Points on a hilly landscape, in no order, each with its height.
A climber steps from a point to the highest of its 2 nearest points, and stops where none of them is higher. Distance is the straight distance between rows; heights are no part of it.
j_723: 88  93  127  84  93  106  85  103  106  63  100  105  65  114  162  85  86  120  100  91  133  132  80  127  92  117  79  102  119  height 107
j_872: 106  97  97  95  64  112  124  84  102  48  64  146  75  106  112  87  112  114  98  136  142  100  61  158  111  93  101  99  86  height 289
j_521: 100  101  104  127  103  103  87  117  104  128  103  101  91  65  31  109  105  98  93  116  67  69  128  48  121  62  126  82  116  height 402
j_858: 117  96  81  81  70  96  119  93  122  147  130  122  150  92  113  130  99  91  72  58  74  120  123  102  99  116  104  72  97  height 370
j_380: 107  129  74  89  120  104  109  105  79  138  121  77  146  113  129  129  91  87  76  58  91  134  88  89  81  132  98  122  89  height 165
j_738: 105  138  76  80  133  90  76  104  48  134  114  70  141  108  74  103  95  75  82  105  71  113  70  68  114  106  100  150  61  height 249
j_550: 73  123  111  93  123  87  73  98  75  111  122  70  105  110  144  96  98  111  84  60  122  125  103  105  87  112  67  109  100  height 34
j_721: 83  92  121  95  99  94  84  98  83  66  90  91  74  98  103  71  100  106  110  111  129  102  94  129  109  82  87  111  85  height 87
j_194: 115  86  89  91  105  92  103  94  113  105  105  84  106  146  116  95  76  84  109  101  78  118  103  83  42  130  110  125  126  height 480
j_503: 100  78  116  136  105  103  116  113  131  99  75  95  73  102  117  101  113  107  133  94  106  83  122  101  80  111  108  99  142  height 52
j_335: 90  70  120  127  105  88  79  107  133  95  100  101  77  83  48  87  94  102  134  120  63  70  139  56  110  61  122  89  134  height 513
j_632: 99  80  115  137  92  99  108  110  131  126  104  106  96  55  56  121  128  116  109  96  98  53  143  78  131  81  107  59  131  height 475
j_136: 77  102  115  107  94  119  119  95  93  96  100  122  86  82  151  129  126  128  84  63  136  106  100  136  111  108  80  72  105  height 337
j_869: 108  82  106  93  89  99  116  99  109  49  54  98  63  142  112  65  78  94  128  139  114  98  85  128  69  105  125  131  122  height 135
j_192: 99  97  89  88  90  107  81  94  101  117  118  128  121  66  30  119  99  89  86  130  46  84  108  50  137  70  115  91  78  height 310
j_90: 94  127  118  85  103  107  81  93  69  81  93  99  100  117  127  84  95  102  77  101  128  133  63  125  109  107  75  122  79  height 88
j_765: 123  127  70  82  108  105  111  106  74  113  105  93  131  115  81  106  88  76  83  116  83  110  65  97  104  115  102  130  61  height 124
j_823: 91  66  124  107  93  83  87  91  117  40  68  95  55  100  75  49  94  100  144  146  107  78  106  104  103  62  116  117  109  height 63
j_700: 97  93  114  89  81  104  101  97  111  63  97  112  80  120  136  84  93  113  100  106  119  114  85  124  79  118  92  99  110  height 115
j_221: 108  69  104  85  102  87  87  90  107  50  72  93  66  123  60  52  74  92  139  161  92  81  100  104  96  69  124  122  89  height 48
j_264: 116  68  93  92  76  98  114  90  123  56  76  117  72  124  89  67  82  96  131  148  105  93  100  115  78  97  113  107  111  height 147
j_530: 100  101  109  61  46  104  100  81  116  60  111  150  93  92  117  90  94  112  80  121  128  115  76  152  115  105  78  70  65  height 205
j_940: 83  72  120  135  94  91  85  102  127  115  120  116  95  49  53  103  116  113  115  97  77  59  146  71  140  57  94  56  118  height 518
j_140: 107  116  90  123  102  103  128  103  102  147  118  98  127  74  125  131  122  109  77  55  104  91  116  101  113  112  90  72  109  height 438
j_504: 98  71  116  136  100  91  90  111  148  129  111  104  93  79  56  105  100  101  117  113  68  80  146  55  92  79  126  75  153  height 465
j_641: 100  124  89  129  122  110  120  110  79  142  101  92  116  71  105  134  134  107  91  71  117  71  108  101  134  96  90  80  97  height 477
j_442: 110  79  95  77  95  93  81  90  105  55  86  93  86  136  65  58  62  80  133  159  81  100  94  78  82  83  126  127  98  height 35
j_560: 78  80  119  105  111  83  65  95  89  88  110  100  96  69  49  83  104  101  112  119  81  81  123  78  134  50  84  104  73  height 350
j_491: 132  92  86  107  90  130  154  114  126  78  44  129  74  115  95  112  115  105  121  142  117  74  86  123  84  114  132  99  108  height 377
j_426: 73  101  111  131  94  106  117  101  97  105  93  117  78  75  138  118  140  122  108  66  138  78  118  129  121  105  88  79  113  height 354
j_979: 125  123  91  131  109  97  124  155  112  108  51  65  50  110  46  104  101  107  120  124  93  49  107  67  90  84  153  98  140  height 42
j_945: 123  106  82  91  71  127  140  86  105  74  75  136  97  105  100  104  105  104  89  133  123  98  62  148  98  108  108  91  79  height 320
j_279: 114  131  75  105  137  113  117  117  62  122  87  68  117  111  109  109  92  75  91  86  99  110  63  90  90  119  114  152  93  height 201
j_162: 96  106  98  110  104  97  71  100  100  126  124  117  111  66  30  121  102  95  79  118  48  81  133  44  128  66  126  86  103  height 356
j_932: 96  119  101  77  85  108  115  89  85  103  114  126  108  85  147  126  110  120  57  66  131  125  79  144  120  122  74  66  72  height 290
j_951: 112  89  82  78  88  100  111  101  124  127  113  106  123  139  114  96  72  81  99  106  65  124  111  84  47  125  113  111  115  height 432
j_19: 81  102  132  86  94  87  71  96  84  68  96  98  63  98  138  68  94  115  92  103  141  120  85  130  104  96  71  109  98  height 99
j_291: 105  88  107  84  85  101  99  95  108  53  71  108  66  142  136  72  83  102  107  126  121  118  74  125  64  123  104  117  113  height 123
j_866: 118  97  106  139  112  102  125  143  122  108  55  77  66  102  74  114  114  107  132  117  110  60  114  85  85  97  138  96  145  height 46
j_195: 93  68  114  99  86  90  83  89  105  51  98  100  73  94  81  65  86  104  123  127  112  89  103  108  107  77  91  107  92  height 74
j_227: 117  130  83  87  118  106  99  100  61  105  86  84  117  103  59  90  92  84  88  129  100  103  61  100  114  92  109  128  55  height 105
j_17: 102  83  101  63  51  101  98  82  126  52  109  139  95  95  120  84  78  115  90  117  115  105  97  135  105  111  75  70  91  height 187
j_89: 105  113  108  147  138  107  110  138  109  125  65  59  77  107  118  129  124  93  138  70  118  80  109  86  72  113  129  106  153  height 471
j_663: 112  85  95  109  84  126  139  98  112  71  55  127  69  125  123  101  108  102  119  123  122  102  79  131  71  124  125  107  117  height 401
j_689: 75  118  119  88  120  103  74  94  75  92  115  88  88  106  165  97  102  122  81  67  130  131  80  122  96  114  71  101  100  height 28
j_814: 85  90  130  134  115  97  104  102  106  94  74  84  65  93  117  89  124  108  134  87  124  72  122  108  101  90  98  104  132  height 56
j_190: 82  89  108  103  101  90  88  99  119  98  115  83  100  116  128  82  86  102  108  79  96  117  125  88  69  113  86  103  121  height 483
j_564: 82  61  112  115  92  88  70  91  136  94  116  116  92  57  57  85  94  109  120  111  65  72  144  67  127  51  98  76  123  height 596
j_927: 92  63  104  76  58  95  97  84  141  49  98  128  76  110  110  71  77  114  112  133  105  102  107  122  89  105  81  85  111  height 172
j_915: 109  86  102  104  98  100  109  99  111  92  94  86  97  140  119  92  82  98  113  102  98  106  104  97  64  114  99  110  115  height 533
j_989: 121  143  69  107  136  115  121  119  62  137  106  74  131  111  127  129  104  76  82  60  103  109  73  82  96  123  107  127  91  height 184
j_359: 83  128  102  97  142  87  75  110  59  131  128  63  115  108  132  101  98  94  82  52  107  130  98  92  91  116  76  131  91  height 44
j_205: 101  112  101  86  94  103  105  91  86  77  101  96  98  114  124  94  93  101  88  100  117  109  77  125  91  115  90  109  92  height 103
j_886: 103  69  107  96  97  88  100  91  119  83  97  88  98  120  84  80  83  97  121  118  87  97  112  90  72  102  105  113  121  height 604
j_974: 94  101  112  86  112  93  77  103  117  97  119  76  92  128  154  87  71  105  101  73  100  141  106  101  51  128  79  111  131  height 461
j_675: 98  116  99  100  130  101  105  103  79  110  97  66  101  133  134  105  96  91  101  71  100  123  88  91  68  125  100  133  108  height 388
j_189: 106  116  106  56  73  100  95  81  89  80  111  128  114  108  119  99  95  107  74  107  125  126  70  144  107  116  75  80  57  height 236
j_169: 108  116  86  90  121  103  110  112  87  108  100  70  112  150  130  103  71  78  102  83  87  125  78  81  50  129  103  134  120  height 426
j_79: 111  89  114  137  108  110  136  119  129  107  56  100  73  97  94  115  121  112  134  98  122  62  115  103  94  107  123  91  140  height 49
j_957: 104  62  105  87  65  98  101  86  140  55  96  117  84  116  85  75  81  105  125  144  89  89  123  110  94  96  105  93  112  height 160
j_987: 104  117  104  72  71  119  116  88  97  86  109  132  102  102  140  110  99  118  68  89  139  125  62  148  111  121  78  78  71  height 265
j_461: 75  79  111  92  100  83  71  97  111  89  132  92  101  92  120  81  84  103  94  75  98  121  132  85  93  98  76  94  107  height 446
j_271: 94  110  119  123  124  96  94  111  82  98  72  69  77  92  104  97  123  95  127  97  126  72  102  109  105  86  111  113  107  height 61
j_705: 77  77  103  84  99  89  68  77  96  77  114  116  102  81  51  79  100  98  100  128  78  92  108  86  139  56  85  92  58  height 407
j_849: 100  95  98  81  96  104  99  98  107  99  99  95  94  135  158  103  78  105  98  73  103  136  88  115  44  136  86  106  120  height 502
j_585: 83  87  106  107  94  91  79  89  112  127  141  105  120  75  101  100  107  105  86  71  75  98  147  84  114  86  81  76  105  height 373
j_417: 130  135  70  89  120  121  108  105  62  94  74  95  114  91  71  88  106  86  88  134  121  91  47  121  118  88  107  126  46  height 89
j_736: 112  136  82  93  144  99  91  112  53  123  100  53  130  114  91  103  86  69  87  91  87  120  68  69  89  113  113  151  77  height 222
j_652: 118  115  78  69  75  102  91  90  96  117  120  146  144  78  34  127  96  81  76  137  45  96  101  66  130  87  124  84  64  height 266
j_111: 107  94  92  112  94  124  131  109  106  83  71  107  77  135  145  109  101  103  115  100  112  113  83  117  61  126  121  109  120  height 427
j_501: 88  115  86  72  98  83  65  81  64  110  130  109  131  90  73  95  109  100  78  104  76  122  94  101  139  89  75  105  34  height 334
j_635: 108  95  97  94  87  121  128  107  109  94  83  111  77  143  160  110  99  105  99  84  117  133  80  119  44  151  109  100  125  height 456
j_23: 95  129  107  76  112  89  73  93  55  97  113  83  107  117  119  87  88  97  88  97  118  134  78  110  104  103  73  125  67  height 73
j_256: 109  90  111  134  100  95  103  116  123  138  105  94  96  77  45  110  104  111  107  103  76  68  130  60  112  79  118  81  140  height 437
j_69: 85  88  115  125  105  94  102  98  115  141  130  103  117  71  107  109  118  108  100  63  94  90  140  88  106  95  86  68  124  height 403
j_295: 94  94  89  68  89  82  59  74  93  82  121  125  121  90  53  90  98  88  90  134  67  96  97  84  140  70  91  98  43  height 517
j_414: 107  128  81  85  106  101  108  103  75  123  123  84  136  112  107  113  95  86  77  85  89  122  80  99  98  122  94  115  71  height 145
j_403: 86  110  111  154  139  98  106  123  105  137  84  71  82  86  128  130  130  101  122  55  120  76  117  94  92  105  105  98  145  height 489
j_304: 86  89  106  95  102  82  83  93  104  122  145  86  128  88  105  87  97  106  95  67  80  121  133  86  98  99  84  93  103  height 405
j_572: 70  78  107  98  107  81  55  86  89  94  127  97  103  88  71  80  95  88  110  105  58  96  131  62  119  64  94  112  93  height 424
j_837: 74  121  104  79  124  78  64  97  51  113  128  73  122  109  110  88  96  97  77  79  88  129  93  87  106  109  74  127  70  height 58
j_732: 128  109  93  131  102  100  118  135  114  108  73  82  76  93  25  105  99  106  104  134  95  58  99  70  109  70  149  90  122  height 37
j_178: 119  108  78  84  86  106  128  90  96  134  124  110  148  85  98  134  100  95  76  87  83  103  98  92  112  113  96  81  87  height 328
j_660: 90  73  104  95  97  84  73  94  109  84  112  94  107  107  75  82  83  87  118  118  62  97  120  62  92  77  109  110  108  height 508
j_848: 85  105  110  90  84  116  119  96  112  100  103  124  99  98  160  125  107  126  77  57  131  127  88  139  94  132  81  61  102  height 318
j_598: 86  101  84  78  86  92  80  82  86  104  125  116  141  86  63  109  102  90  85  110  70  99  102  88  133  75  85  92  53  height 408
j_592: 130  118  68  90  89  111  127  93  90  123  112  117  151  80  74  132  107  87  71  107  87  97  82  103  134  108  99  87  57  height 292
j_762: 99  112  111  110  128  95  95  108  76  94  77  60  93  100  91  84  98  91  116  104  105  95  90  95  97  82  111  126  97  height 70
j_92: 99  127  84  76  121  85  69  95  57  119  120  85  139  90  68  98  106  81  84  104  76  116  83  78  124  94  87  132  46  height 279
j_474: 112  91  85  112  86  104  135  97  125  150  119  114  135  81  114  132  114  98  76  55  87  106  133  104  101  109  98  60  119  height 406
j_191: 128  114  64  69  80  114  109  93  96  132  124  129  150  83  43  132  96  83  70  132  66  97  73  89  136  103  111  91  50  height 258
j_142: 83  87  113  141  101  97  115  95  116  115  101  105  88  56  128  118  140  121  115  67  129  67  134  125  134  84  86  60  120  height 368
j_788: 92  122  93  146  143  100  108  114  88  144  99  75  103  70  112  133  133  102  101  44  125  75  117  100  121  104  97  88  129  height 516
j_962: 84  96  110  134  104  98  105  99  124  130  114  99  110  58  112  120  136  111  96  55  122  78  142  106  124  96  83  57  117  height 383
j_695: 135  106  76  107  82  139  150  100  111  82  42  142  80  115  99  114  116  99  99  131  125  94  51  143  92  120  135  99  88  height 352

Two climbers start at each pair of points below. Name the first point that both come to, or write none.
j_291 and j_442: j_264
j_530 and j_592: none
j_417 and j_695: none

For each start below, name the point where the climber stops.
j_191: j_788
j_652: j_564
j_227: j_295

Call two points neighbours if one is among the 2 nearest of the other. Go from one point of each pair to the other, from neighbour to neighbour, staying as high as possible. Name the lowest point that can't be avoided.
j_295 and j_886: j_560
j_190 and j_849: j_974
j_69 and j_849: j_585
j_788 and j_564: j_191
